Each row is a point on a landscape with many valleys, with its height.
A ball rolls from a point to the lowest of its 2 nearest points, and stops where none of them is lower. Distance is the straight distance between rows; heights are no part of it.
<17> height 29.5: [ -4   0 -11  -9  -9   5   1   2 -15  -4  -6  -3 -18   2  13   2   1 -14
  11  -7   3   4   9   7 -13  -9 -22  16  -3  -9   1  13  19   1  -8  11
   0  -5]
<49> height 42.1: [  2   8   0   6  -2   2  10 -22 -23  -2 -10   2   1 -12  -2   7  26  15
  10  13   9   1  -3   2 -15  17  24   3   4  -6  -4  -8 -15  18   4  -9
 -15 -13]
<58> height 44.7: [  7 -10   7  15  20 -17 -22   1   4  -5  -3  12   1   5  -4  -3   6  14
  -4   5   1  11  20  -7   9  20   3   1 -13  -6  -5 -14  12 -14  -8 -17
  12  -1]
<491> height 47.0: [ 10   3  10  -2 -22   4   7   2  -5  16  -1  -2  -6   7 -12 -26  -6   6
  12  -8 -13   3 -16   2 -11   3  -5  -2  -9  15   0 -11  -4  -2  -6   5
  12   5]
<347> height 58.3: [ -4  -5   0 -11   8 -23  -7 -22  12   0   3 -11  -4   4  -5  11 -20   7
  -7   5  10  -6   4  -5   3   0 -19  -9  -8  -1  -3  21   6 -13   4  10
 -10  22]
<411> height 27.2: [ -8  -8   0  -8  22   2 -14  -1   8 -20 -13   9 -10   5   5   3   9 -10
  -3  -4 -16  13  -3  -8   4 -17   6   1 -11   5 -13   8 -14   3 -10   4
  -4 -17]
<1003> height 73.5: [  3 -10  12  13   3   6  -5  18  10   3   6  -3  10  16  -9   4 -17  -2
  -1   3   9 -10  14  -7  21   6 -12   5   1  -9   8   3  25 -24  -7  -7
  10  16]
<1251> height 55.5: [ 13  -5   8  -2  -4  -9  -2   3   7   7  15   0   4  20 -16   2 -14  18
   5  10  -5  -2   6  14  10  17   8  -6  -4  -5   4   8 -12 -11  25   2
   6  -7]
<1201> height 28.3: [-12  22 -19 -13   0   7  -5   7  -5   1   2   0   1  -1  27   4  16 -25
  -6 -16  10 -20  -4 -10  -5  -2  -1  -8  -4  -6 -19   7   1   9  -4   3
  -9  -5]
<656> height 53.0: [  0  -5   8  -7  12  -3  -3  -9  -3  -2   3  15  11  12   0  13  16   0
  -8  -3  -4  -1  -7  13  10  13   6 -10  -8  11  -7 -11 -22  13  20  -2
   4 -14]
<934> height 24.8: [  1 -10  -8   3  23  14   9  15  -2 -21   1   4 -13 -18  -3  -2  -7   0
  -3   2 -17  -8  11   4   2  -7  -5  24   9   6   0  -8  -3  11  -3  -3
 -12 -17]
<470> height 29.8: [-13  19 -12 -19  12   2  10  15 -11   0 -15   6  -2   4  10 -12  12  -4
   3 -16  -4 -17 -22  -8 -11  -6  -5   5  -8  24   4  22 -11   7 -10  12
  -4 -15]
<88> height 39.6: [  7  -5   5   4  -5  -6  -3 -14 -10 -11   0  -7 -10  -5  15   4   6   0
   3   8  22  11  15 -14 -14   4   5   2   1 -11   5   2  16 -12  -8  -6
  -6  10]
<783> height 60.1: [  9  -7   3  25   5  -3 -15  10  11   9   9   8  20  -8 -10  -8  13  18
  -7  17  -4   8  17   2  -7  16  23  -6  -4 -13   2 -26  -8 -13   3 -12
   9  -1]
<576> height 53.7: [ -2 -12   2  11   1  -2  -2 -14   4   6   5  14   4   5  -6   7  26   2
   3  18   8  16  14  -3 -16  26 -12  -9  -7  -4  12  -9  12   8  -7   1
   5  10]
<423> height 62.8: [  1   2  -9  12  -2  -9  -8   3   7   4  -6 -11   5 -22 -14 -15  -5  15
   2  14   3  11  -1   0 -16  -7  27  -3  16  -4   6 -12 -12 -14   0  -6
   5  -2]
<1188> height 54.0: [ 10  -6  17   5   3  -9   2   2  12   8  13  -4   9  16 -17  -2  -4  14
  -5   7   0 -15  -3   2   0   7  29 -11  19 -15  13   9 -18 -15  22   5
   4   6]
<591> height 28.9: [  5   9  10  13  14  -8  -6   7   1   2   6   6  15  14  -4 -14  13  -9
  -5  -5   9  -3   3  -7  10   7  12 -13  -2   0  -7 -13  -1   7   4 -15
   5  -3]
<1139> height 15.4: [ -1 -10  16   4   5   2  17  -4  17  16   4  -7  23  11 -13 -11  -8   8
  -7   7  -2 -11   0   1   8   4   4   4  -6  14  12  -3  -8  -3   1 -13
  -5  15]
<800> height 24.7: [ 13  10  21  17  -1 -11 -21  15   8   7   1   4  13  17  -7 -13   5 -13
  -9  -7   7   9 -12 -16   7   3  14 -12  -9 -15  -3  -9  -1 -13  -1 -17
  21  -3]
<414> height 30.3: [ -9   1  12  -2 -11   8   6 -29  -5   6  -3  -5  -3   4   7   2  -1   7
  -6   7   7   1  -2  -7  -6  -2   1   4  -6   5   1   2  -4  14   3  -9
  -8  13]
<1324> height 54.9: [  1   0 -15 -16   3  13   6   6  -3   4   2   5 -15 -25  -6  -3   2 -12
  -2  -5 -18 -12 -22   7 -22   1   0  -4  10  14   3   6 -15   9  10  30
  -1  -1]
<1328> height 32.6: [ -5   1  11   4  10  -9  -7  -2  -3  -8  -5  -5   0  17   8  -7   4   1
  -1  -9   4   5  -1  -8  15  -9   9   4 -11  -1 -15   0   1   6  -7 -18
   0 -10]
<7> height 32.3: [-18   7   1 -14  24  -6  -3  -4  10   0   0  -3  13   8   8  16  -1 -10
  -6   4   6  -2  -8  -4   3 -21  -5  -6  -1  -3  -8  12 -10   1   1   3
 -11  -6]
<826> height 44.9: [  5   9  -3   5  -4   3   6 -18 -25  -9  -7   2  -3 -24   1   9   6   6
   1  -4   2  -6   3   5   4  12  19   3   0   3 -12 -10  -4  10   6 -11
 -20  -2]
<295> height 69.2: [  7 -15   9   1 -26  11  -1   5   9  17   3  -2  -2  -2 -13  -9  -2  16
   3  12   0  16   9 -11 -25   9   3   9  -7   3  12 -11   5 -20 -10  -3
  11  18]
<113> height 49.3: [ -9  17   3  -4   8  -4   3 -14 -10   1   4 -10   8  11   8  -1  11  -8
 -12 -10  13 -32 -12 -12   3   2   5 -14  -1   7  -8   5  -6  10   8  -3
 -14  12]
<824> height 52.2: [ 16   4  11   6  -7  -5   8  -2  -4  12   3  -8   9   3  -6 -12  -1  22
  -4   1  11 -16  -9   1  -9  10  33 -10  19  -9   3  -5 -22  -5  29  -6
   6  -5]
<380> height 53.1: [  7 -17   1   1  -9   9   7 -10  -3   9  13  11  -1  13 -10   4   3  15
   4  13  -9   5  17  14   4  24 -14   5  -2  -8   4   1  15   6   8   6
   1   6]
<825> height 70.4: [ -7  -9  -3   4  -9   1  -1  -3  15  14   0   9   1   1  -9 -12   4  20
  -6  16  16   6  11  -9 -18  12  -5   2 -13   5  24   3  17 -24  -7  -1
  13  10]
<534> height 24.6: [  4 -12   2  -4   3   8   1   0   8 -14   5 -10  -6  -5  -7   1 -27 -12
  -6   1 -14  -6   3   5   3 -15 -10   7   1   8   0   2  -2   1   2  14
 -15  15]
<51> height 26.8: [-18   0 -10  -9  17 -11   8   6   0   4  -5   9  -5   0  -2   1  12  -3
   0  -1  -2   3 -18   2 -10 -10 -10   0  -9  18   6  20  -7  10  -9   6
  -6 -13]
<220> height 48.1: [ 23   6  14  11  -5  -3 -17  -6  -5   0  11   9   5  -3   1  -8  15   1
 -12  -6  -9  -3   7  -1   9  20   3  -9  -7  16 -11 -28  -6   1   7  -7
  11  11]
<961> height 35.9: [  0   7   6   8  -1  12  -5  -3 -11  -9   8   3   3  29   9 -11  16  -1
  -1 -13   5  -1   4  -9  13   6  -1   1 -18  -3 -18  -5   6  21  -6 -15
   3   6]
<1301> height 43.3: [ -2   5  -9 -17  -1  12  -1 -10 -25  -9 -12   6 -14   2  13   9   7   2
  -3 -15 -17  -7  -9   2  -2   7  -4   3 -17   8 -22   8  -9  21   2  11
 -15  -6]
<511> height 54.3: [  1  -9  -2  -5  18  -1   4   3   8  -1   6   5  11   7  -2  17  -3  -9
   2  -1 -13   4  -7   8   8   4   2  -8  -2  -3  -4   2 -18   6  18  15
  -8  -7]
<1053> height 49.2: [ 12  -7   9  15  -7  19  12   0  -4  12   4   2   6   0 -12  -9  -3   7
   4   3  -5  -1   7   6   4   9  11   6   4  10  -1 -27   2  13  -2 -14
   5   7]
<959> height 39.5: [ -6   5   9   2  -2   9 -14 -15   8  -5   0  -4   6  16  11  17   6 -15
   4   7  -4  30  -1  -3   9 -19  -9   0 -14 -21 -20  -1  -6  10  -9   1
   9   5]
<1010> height 20.4: [  2  10   7  13  -4  -8 -19  28  19   4  -3   5  14  -1  -5  -3   2 -24
  -5   1   9  15 -14 -11   4 -10  -4  -2  -7 -13  -1 -10   2 -15 -13  -3
  19  -5]
<649> height 51.4: [  9 -16   0  14   0  14   5  10  -6   8  15  10   6  -2 -10  -1  10  -5
   1   8  -9   3  14  11   2  24  -7   1  10  -3   6 -18   9   7  -4   0
   6   4]
<327> height 49.4: [  9   5  -5  -1 -11  -4   1   6 -16   3  -2  -2 -10   7  -6 -17  -9  12
  12 -13  -3  -9  -7  -3   1   6  -3  -8   7   8   9  -2   8  -8  -4   7
   6  -2]
<1337> height 74.3: [  9  -2  13   5  -2   2  -8   3   8  11  15  -1  10  29  -5   4  -2  -6
   6   2  11 -12  12 -10  10  15  -9 -15  -1 -19   5  11  21 -13   4   4
   7  16]
<614> height 57.1: [  0   5 -10 -15   4 -17  -3 -17   0   4   1   3  -1  -4  -3  10  -4   3
  -5   4   0 -13  -9  -2  -9   1  -9 -23  -1   0   2  12   3  -4   2  22
 -12  10]
<1244> height 66.8: [-13 -12  -5   7 -12  -4  15  -4  13  18  -4  -8   2 -10 -10  -8  -3  35
  -3  16  13   9   4  -4 -32  -4  16   2  13  -7  30   1  -4  -9   4  -5
   5   3]
<898> height 21.5: [  1  -9 -13  -3   1   2   0   8   4 -16   2   0 -13 -23 -12   2 -23   0
  -9   1  -7  -5  16   6   1  -8  -9  13  11   7   3  -8   8  -8  -2   7
  -6   1]
<375> height 38.9: [  3  10   2  -1  -6   6  -3   5 -15  -1  -1  13  -1  16   4 -17  19   2
   3 -15 -11   5  -7  -2   3  15   5  -7 -14  12 -15  -6  -8  17  -5  -7
  10 -13]
<274> height 68.0: [  1 -13   3   3 -23  11   4  -4  19  20   9  -7   7   0 -15 -10 -13  20
  -4  13  -1  -1   9  -2 -16   2  17   5  11  -6  22   0   6 -11   3  -4
  11  11]
<493> height 36.5: [ 10  10  13  -5  -1 -19  -5 -18 -13 -12  -2  -3 -18  -3  12   1   3   7
  -3   4  19 -17  12 -17  -7   9   0  -8   0   2   2   3  10  -9  -1 -11
 -23  17]
<134> height 27.5: [  0  -9   1  -5  17  10  -4  -1   6 -19   2  -6  -3   1  18   3 -14 -16
 -13 -12 -13  -9   1  -7   2 -17  -7  11  -8  10 -19  -2  -6  -2  -4  -1
  -8   9]
<325> height 57.0: [  5  -9   7   5  -7   0  -6   6   9   8   4   2   9  11  -7  -9  -7  26
   6  13   0   5   4   9   5   7   9  -9  -4   1  -3 -10 -15 -10  13 -14
  14 -18]
<1144> height 34.8: [  6 -14 -19   4  -5   1   4   8  -7  -8  -6  -6 -10 -25  -6  -4  -1   3
  14  11  -9  22  12  10 -10   0  -2   7   7   0   6  -4  13  -3 -13   2
   4 -17]
<657> height 37.1: [-14   3   9 -10  -1  10  22 -11  11   1  16  -7  11   8  18  26 -21 -16
  -4   2  15 -13  -2   3   5 -12 -28   8   1  -2  -1  19   3   8   3   1
 -22   6]
<352> height 53.9: [  0 -19   4 -10   9   5  -3   3  22   1   9   0  15  16 -11  14 -13  -4
   2   7 -15   8  -3   8  10  -2 -10   1  -7   1   9  12  -5  -6   4  15
  -5   4]
<1248> height 51.9: [  1   7   0  -4 -10  15  10  15  -2   5   8  -4  -1  19   6 -10   3 -17
   7 -15  -2  -7  -4  -6   7  -5  -5   3  -2   3   2   7  15   7  -4   1
   7   1]
<970> height 55.9: [ -3  -1 -14 -15   7   4   4  -7   1   4   6   5   0 -14   1  11  -2 -15
 -12  -3  -7 -21 -13  -3 -21  -4 -19 -16  -5  12   2   6 -10   5   5  32
 -10  10]
<77> height 50.7: [  6 -17  10  -2  -9   2  -3 -17  17  -2   3  -7  -3  -5  -8   3 -19   6
 -11   8  -5   5  15   2   7  -1  -2   3  -6  10   4   0   7 -13   2   1
   1  35]
<1199> height 44.6: [ -7  10   7 -11 -22   9   8   9  -2  13 -16  -2  -9   3  -3 -17   1   3
  10  -7   1   5 -23  -1  -6 -15  -9   2 -10  17   5   4   1  -4 -13  -5
  11  -3]
<889> height 41.9: [  7   2  -5  -2  -9  15  -3  -5  -1   2  11  -5  -1 -12  10   6  -5 -26
  -1  -8  -4  -4   8   3  -6 -16 -17   2  -2  -1  -8 -15  14  -2  -3   6
   1  21]
<727> height 42.4: [  5 -12  13   7   5  -8  -7  -3  -6  -9   2   2  -2   4   4   0   9  16
   3   5  13  13  16 -14  -3  19  13   6  -4 -19   4 -12  15  -8  -3 -24
   5  -6]
<851> height 37.0: [ -2 -13 -12   9  -1  -6  -6  -3   0  -2   1   1   1 -16 -11   7   0   2
   7  19  -1  35  14   8  -1  10  14   0   4 -14   0  -5   8  -4 -11  -7
  10 -16]
<250> height 24.1: [-15   4  -3  10  14   4  -6  29  12   6  -2  12  10   4  -3   2  11 -17
   1   1   6  14  -2  -2   6 -14 -13   6  -2  -6   1   1   7  -5 -17 -15
  14 -19]
<388> height 27.4: [ -3  -8  -6  -5  17   1   9  13  -4  -7   0   3   1  -7 -12  -9  -7  10
   0  -5 -18  -1  -9   7  -1  -1   5  10   6  12  -3   0 -10   8   4   1
  -6 -14]
<378> height 39.7: [ -4   2  -1  -6  -5   2   8 -16   3   3  15  -3   4  -2   9  19  -8 -12
  -2  11   8 -14   4   7  -3  -9 -28   2   1   2   0  -4   9   3  -4  10
 -11  22]
<827> height 39.2: [ -5  -2  -4  -8  -8   8  -8  -2   6  -3  -4  -5 -11   2   6  27   4 -15
   8  10  -8  25 -10   8  -3  -9  -8   6   6 -26   3  21  -9  15  -6  14
   5  -6]
<29> height 43.4: [ 12   6   2  -9  -7  -3  -8   6 -24 -20  -1  -1 -18  -3  12  -9  -3   2
   3 -19 -15  -6   1  -3   8   2   2   4  -6  11 -18  -9   3   5   5  -3
   3  -5]
<444> height 21.3: [ -8 -10   7   2   9  -1  19 -12   9   3   0  -5  16  -3 -10   7 -13   7
  -7   7   3 -12  -4   8   6   2 -10   2   6  10   9   7  -7   9   8  -6
 -20  17]
<334> height 31.9: [  5  -4  11   1  -8  -3  -8 -11 -11 -21  -6  -1 -17  12  23  19  -1   0
   6  -4  -9  26  13  10  23 -14  -7   9 -16 -24 -26  13  -1   2  12   2
   9 -22]
<350> height 29.7: [-23   7 -10  -9  14 -10   1 -13  -8   2 -11   5  -5   3   2   9  14   0
  -2   4   4   2  -6   2   0  -8   9  -5   2   0  -9  10  -8  17   0   4
 -13 -14]
<754> height 53.8: [  2   5 -13  -9 -12  10  11  15 -10  11  -6  -3  -9 -14 -10  -9  -6  -7
   8  -6 -20  -1 -21  12 -11  -6  14  -1  16   3   6  -1 -14  10   3  13
   4 -16]
<877> height 24.4: [ -3  10  -4  -7  10  -7 -14  -6  -3  -7  -8   9  -3  -7   0  -5   8  -3
  -7  -4 -18  10  -6  -3   5  -9  10  -4 -11  15 -18 -16 -18   6  -5   0
  -6  -8]
<278> height 64.1: [ -6   1  -3  10  -6  -3   3  18  17   4 -10 -12   3 -13 -14 -14 -11   3
  -1   7   7   2  -1  -1   2 -17   9   2  12  -5  15  -2   9 -22  -3  -4
   9   4]
<170> height 42.3: [-14   2  -2  -7  -9   8   0  12   7  11 -15   1  -2   4   9  -7   3 -19
  -1  -2  -3  18 -19  -3 -13 -21 -12   6 -10   8   3   3  -6   2 -19   5
   4  -5]
<518> height 61.6: [  4   1   2  18   7 -16  -9   9   8   7   5  -6  13  -8  -1 -15   6  19
  -5  10  11  -1   4  -5 -16   3  30   0  16 -19   8 -14 -11 -19   0 -17
  15   6]
<23> height 41.3: [  4  12 -14 -14   5   8  -1   9 -28  -7  -6   8 -16   4  11 -14  12   3
   6 -22 -17 -10  -5  -4   3  11  -2   6  -2   9 -17   8  -2  18  -4   4
   3 -18]
<838> height 32.0: [ -6  -5  16  -3  -4   5  11 -23   0  -3  -5  -8   5  14   8   4 -13   2
  -6  -6  -4   8  -6  -4  17 -12   8   9 -12  15  -9   3 -18  15   5 -19
  -5   6]
<254> height 65.4: [ -7  -1  -1   6 -13  -1  16   1  10   7  -9  -9  -3 -16  -4 -13 -14  19
  -3   9  24   2   1  -5 -15  -8   5   5   9   8  26  -6  10 -18  -1  -7
   0   3]
<190> height 23.5: [-10  14 -12  -3  -1  -6   3  15   1   1  -9   4 -14   2  14  17   6 -12
  10  -6  30   5   6   0   9  -9  -4  14  11 -23   7  20  14   1  -3  -3
   1 -28]
<714> height 48.8: [ 10   1   1   9 -10  18   8   9 -11   1   7 -11  -2  -3  -5  -3   0 -18
   2  -5  -4  -7   4   3  13   0  12  10  20  -6  -1  -7   6  23   4  -2
  -7  -6]
<895> height 20.1: [ -3  -3 -17  -3   7  -3   8  26  10   8   0   8 -11  -3   2   2   1  -8
   9   1   7  -1  -5  14  -7  -7  -8   5   7  -1  19  14   6   2   1  24
   0 -16]
<463> height 26.2: [ -9   6   6  -7   3  -1   9 -28  -1   1  -6 -10  -2 -17  -3  15  -3  -3
 -14   8   8  -7  -7   2  -4 -10  -2  -3   4  18  -1   1  -7  18   5  -2
 -21  24]
<264> height 23.6: [-11   7 -14  -6  -5 -11   0   4   5   4  -5   2  -6 -10   5  14   0  -7
   8   8  21  15   2  10   0  -6 -10   0   9 -15  16  13  19   1  -1  10
  -1 -13]
<603> height 51.2: [ 11  -1 -21  -7 -10  -4   4  15  -2   2   8   2 -12 -15 -19 -18 -10  10
   7 -11 -14  -9   1   9  -7  13   1 -16  19   5  11   6   5  -8   9  16
   2  -3]
<809> height 14.7: [  1   0  10   2 -14  16   8   6  13  13   4  -8  10   6  -3   4  -7 -15
   4  12  15  -6  -3   2   0 -10  -5  -5  11  -9  14   6   8  -7   0   4
   0  10]
<298> height 27.9: [  2  -1  15 -10   4   0  -8 -15   2 -16 -10  -6   2  -1   9  -1  -3  -3
  -7 -10 -14   8  -8  -2  15 -16  16   5 -19  27 -23 -14 -24   1  -2  -7
  -4   3]
<816> height 17.1: [ -6  10 -15   4  17 -12   4  21  -6   5   1   5  16  -5  -7 -24   4  31
   6  -9 -10 -24  -8  -5  -6   0  -6  -8  16  12  10  -5  -5  -8  -4  -2
  11 -13]
<103> height 30.8: [ -7  21 -21 -17   0   2   4  12 -10  11   1   3  -2   6  13   0  12 -29
   2 -16  -1 -22 -21  -6  -9  -2  -2  -9   1   4   2  15  -2   9   3  16
  -6 -14]
<1007> height 50.4: [ 12  -1   4  -4   0  14   9  17  -2  -4  12  -6   4  11  -2  -3 -10 -24
   9 -11  -8 -19  -8   5   8  -6  -2  -1  11   1  -3  12  -7  13   7  10
  -8  -7]
<1161> height 49.9: [ 24   5   9   3 -23  -8   1  -5 -11  -1   7 -15  -6 -14   0  -8 -10  18
   3  -5   3 -13   2   0 -12  13  30  -3  14  -3   0 -11  -6  -3  16 -14
   0  -2]
<767> height 40.6: [-17   4  -9 -14  -7   9  -9   4  11   8 -10  -5  -3  -6  15  18   6 -24
   3  10  -5  23 -12  -2 -12 -23  -6   8  -6 -13  -6  11  -5   1 -15  12
  10 -11]
<500> height 58.6: [  9  -6   4  16  -2   0 -12   7  21  17   7   8  20   2 -20 -15   0  19
  -4   8  -4  10   6   6  -6   6  11  -5  -1  10  -5 -19 -25 -14  -5 -16
  15   7]
<1009> height 26.7: [-12   6 -11 -11  -8   0   9  17  -9  -2 -16   1 -21   7  19   2  -2 -13
   8 -19   8   1   2  -2   6 -10 -12  18   0 -13  -7  21  18   0  -6  -1
   4 -22]
<544> height 51.3: [  8   7  10  -3  11 -12  -2 -11  -3  -2   5   0  12  14  -5  12  10  -4
  -5 -14   4 -20 -18   2   6  14   8 -17 -10   7  -9  -3 -18  10  26   3
  -7   9]
<405> height 29.3: [  1  -8   4  -8  16   2  -9   5   0 -24  -6   3 -12   9  14  19  -1 -10
   1  -3  -7  16  -2   2  20 -16   3   9  -9 -15 -19  16 -16   6   6   7
   3 -27]
<871> height 35.5: [ -9  -7   8   5  -2   6  11 -17   5 -12   2  -2  -3  14   9  27  -6   0
   0  10   0  23   6  -1  17 -14 -17  15  -2 -22  -5  21   0  16  -5  -6
  -5  -4]
<579> height 20.0: [  1  21   1   4 -12   0   4   7   8   8  -2  -6   4  -5   3  -8  -5 -10
  -3  -3  26 -20  -5  -2   2 -16  11  -8  19  -1  17   3   7  -7  -1   2
  -2  11]
<694> height 29.9: [ -3   0  -9  10  17 -14   1  -1  -3   3   0   8   6  -7 -10  -4  17  18
  -1   9  11 -13   6   3  -2  13   3 -10   8  -5  15   2   5  -3   1   1
   0   3]
<67> height 71.5: [ -7   2   2   9  -3  -5  -8   3  11   4   0   4   8  -4   9   2  -2   6
  -9  13  31   4  14 -19 -11  13   1   4  -4  -8  24  -1  27 -31   0  -1
   8  17]
<1034> height 39.3: [ -2   0  -2   8   2  -1  -5 -19 -10 -10  -4   5  -3 -14   1   8  18  10
  13  19   5  23   8   8   5   9  19   3   2 -14  -7 -11   0  15  -5 -12
  -2 -16]
<778> height 48.7: [  6 -12   9   1   7  -6  -4   6  15   0   7  -6   4   9  -8  -9 -21   0
   0  -3 -11   4   2  -1  14   0  -2   4  -7  14  -3  -7   2 -20  -2  -4
  11  16]
<71> height 44.0: [  2  -2  -2   3 -23  19   4   0   0   4  -6  -9  -6 -18   8  -9  -2 -17
   2   4   2   8   6  -1  -6 -12  -6   9   0   9   9 -14  18  -3  -7  -4
  -4  12]
<1309> height 52.0: [  5   4   7  12  16   0 -10 -11  -4   0   4  12   7  -4   6   3  26  -8
  -5  12  10   2   8  -3  -4  16  -2 -11  -7   3  -5  -9   7  15  -6  -2
 -10  10]
<610> height 25.8: [-12   0 -18   8  16 -10  13   5  -1  14  -4  13  18 -11 -12  -6  23  24
  -1   0  -5 -23  -9  15 -14  13  -3 -18  17   2  11  -3 -14   3   6  10
   5   7]
<952> height 72.5: [ -9   1  -2   8   2  -1 -12  13  10   3   2  14  15   3   1   7  -5 -11
  -3   7  23   2  18 -14   5   7 -24   1  -6 -11  17  -5  27 -27  -5  -9
  15  13]
<712> height 45.7: [ 21  12  10   0  -7 -15 -22   3 -10 -14   2   0 -11 -11  11 -14  -1   1
   1 -13 -15  -5   3  -4   8  16   8 -17  -3  14 -11 -19  -1 -14   8   2
  13   7]
<1232> height 46.7: [  9  -8   8   9  13  -4 -12  11   7 -11   4   7   7  10   1  -9   1   1
   1 -10 -17   6  13  -1  17   9  -6   8 -17   5 -15 -19   4 -19  -8 -14
  15   2]
<1255> height 11.5: [ -8  10 -14  -7   9 -26   2  21  -6  -1  -8   2  -7   6  -3 -16   6  24
  10 -11   2 -16 -10  -2   1   1  -5  -7   6  11  16   9   7 -10  -8  -4
   6 -25]
<403> height 47.5: [ 17   6   4   5 -10   0   4 -13 -16 -13  -3 -16 -11 -34  -4   1 -15  20
   4  -2  -9 -14   5   9   4  15  21   5  15   3  -8 -13  -7   4  14 -15
 -12   4]
<1141> height 52.5: [ 16   1 -10  -5 -14  -2   6  12 -18   4   4   7 -14 -11 -18  -3  -4   4
  10  -9 -10 -10  -9  19  -9  10   8 -10  23  -5   2   1  -8   6  11   9
  -2 -20]
<358> height 16.4: [ -8   7 -20  -3   7 -11   9  29 -10   4  -9   6 -16  -6   2 -11   4   3
  16 -10   5  -9  -2   4  -3  -1  -7   6  12   6  16  12  15   2 -11  11
   3 -29]
<1159> height 37.5: [-10  -1   3   2   6   9  -7  -8  16  -7   1  -3   3  15   5  28  -6 -11
  11   6   7  19 -13  -1  17 -16 -21   6  -2 -30   1  13  -1   4  -7   6
   7  -4]
<770> height 41.5: [  6  -5   2   4  -7   8 -16  -9  -2  -6  -4   1  -4   5  11   4  -1 -13
   6  -9 -21  31   5   2  -2 -16  -8   5 -21  -5 -16 -15  -3   0  -2   7
   6   6]
<249> height 21.7: [  2   1 -16   5  20 -10   2   9  -1  10   5   9  16  -5 -24 -12   2  32
   4  -7 -13 -26  -2   7  -1  17  -4 -20   9  12   4  -5  -6  -8   7   6
   4   4]
<798> height 34.7: [ -4   4   2 -11  -2  -5   7  -6  -3  -7   5  -4   2  15   8  19 -12 -12
   1   2   7  -6  -7  -4  12  -9 -16  -2   0  -9 -11  24  -4  12   7   8
 -19  -1]
<342> height 50.2: [  9   4  19   8  -1 -10 -22 -15  -1   2   8   8   3  10   8  -5  16 -10
 -10   3  -1   9   3  -9  -6  14  -3 -14 -14   3  -9 -14   5   1  -3  -2
   7  17]
<1046> height 54.7: [  7 -15   3   2 -11  -2   7 -20  -7   6   7   3  -8   6  -7  -5   8  17
   6  14   3  22  16   2 -16  25  -5  -1  -9  -4  10  -3   7   7   2   8
   2  15]
<1137> height 47.4: [ -4  16  -3  -7  17   5   1  -3  -8 -11  -6  -7   1 -10   7   2   6  -5
 -14 -19  -3 -25 -14  -9   8  -6   6  -2   5  21 -10   0 -12  12   6   0
 -15   4]
<1342> height 46.6: [  3  -8   2   8 -24  21  19  -6 -10  -1   1  -9  -4 -13  -1  -8 -12  -1
   3   6  -9  -2  -2  11  -4   4   3  19  12   4   8  -8   5  13  -5  -9
  -8   4]
<733> height 24.9: [-11  25 -15  -6  -5   2   5   0   8  11  -2   1   5  -1  19   5  -2 -22
 -11 -14  20 -17  -5  -2   5 -17   2   1   4   6   0   2   2  -1   1   2
 -10  -1]
<1011> height 32.1: [ -2   4 -24  -3 -11   3   4   2 -16 -11 -10  -6 -24 -29  11   7   4 -15
  12  -7  -3  13   8   6 -16  -3  -2  13   5  -2   5   7  15  -3 -13  13
  -5  -8]
<26> height 8.5: [ -2 -10  10  13  -4  18  12   9  18  13   7  -5  25  10 -18  -7  -7  -3
   5  13   0   0   0   7  11  -4   0   5  12   2  13  -7  -2  -5  -1  -4
   6  11]
<74> height 32.8: [ -9  -9   5  -1  -8  -6  -5 -18  -8 -21 -16  -4 -12  -1  15  16  -4  -1
   0  -1   5  25  11   0  14 -13  -5  11  -6 -18 -12  11   6   2 -11  -7
   1 -14]
<601> height 30.1: [ -5  -7   5  -5   5  -4  -9 -10   3 -17  -8 -11  -7  -4  12  12 -16 -15
  -3   0  -3  10   2  -4   6 -26  -1   9 -11  -7 -15   1   7  -6  -8   1
  -5   3]
<427> height 52.6: [ -2 -19   8   2   3   8   1 -13  13  -4   5  -2  10  12  -5  15 -19   3
  -4   8 -20  16  14  11  16   2 -15   6 -15   6  -8   2  -6  -2   6  12
   3  23]
<1025> height 33.2: [  2   5   4   2  16 -24   5  -7  -5  -6  -2   6  -7   4  -5   8   6   7
  -5  -1  20 -22  10 -10   1   4  -1 -11  13 -12   7   9   5  -5   9   0
 -17  11]
<279> height 45.4: [ -8  16  -5 -18   2   1   6  -8 -16 -14 -14  -2 -13  -8  11  -2   3  10
 -16 -16  -7 -17 -15 -10   5  -1  -6   4  -4  16 -17  19   0  13  -3   1
 -20  -4]

For each start below, name the point where the ball stops.
<511>: <23>
<614>: <898>
<427>: <1255>
<71>: <51>
<170>: <898>
<67>: <190>
<500>: <190>
<959>: <898>
<49>: <190>
<347>: <1255>

For each start below, name every point that the ball comes to, in order.
<1199>: <170>, <767>, <827>, <1159>, <871>, <74>, <601>, <134>, <534>, <898>
<1003>: <952>, <67>, <825>, <295>, <274>, <1244>, <254>, <278>, <423>, <518>, <783>, <500>, <325>, <1251>, <1188>, <824>, <1161>, <403>, <826>, <49>, <1034>, <851>, <1144>, <1011>, <17>, <1009>, <190>
<352>: <427>, <77>, <778>, <1232>, <58>, <727>, <88>, <493>, <1025>, <694>, <610>, <249>, <816>, <1255>
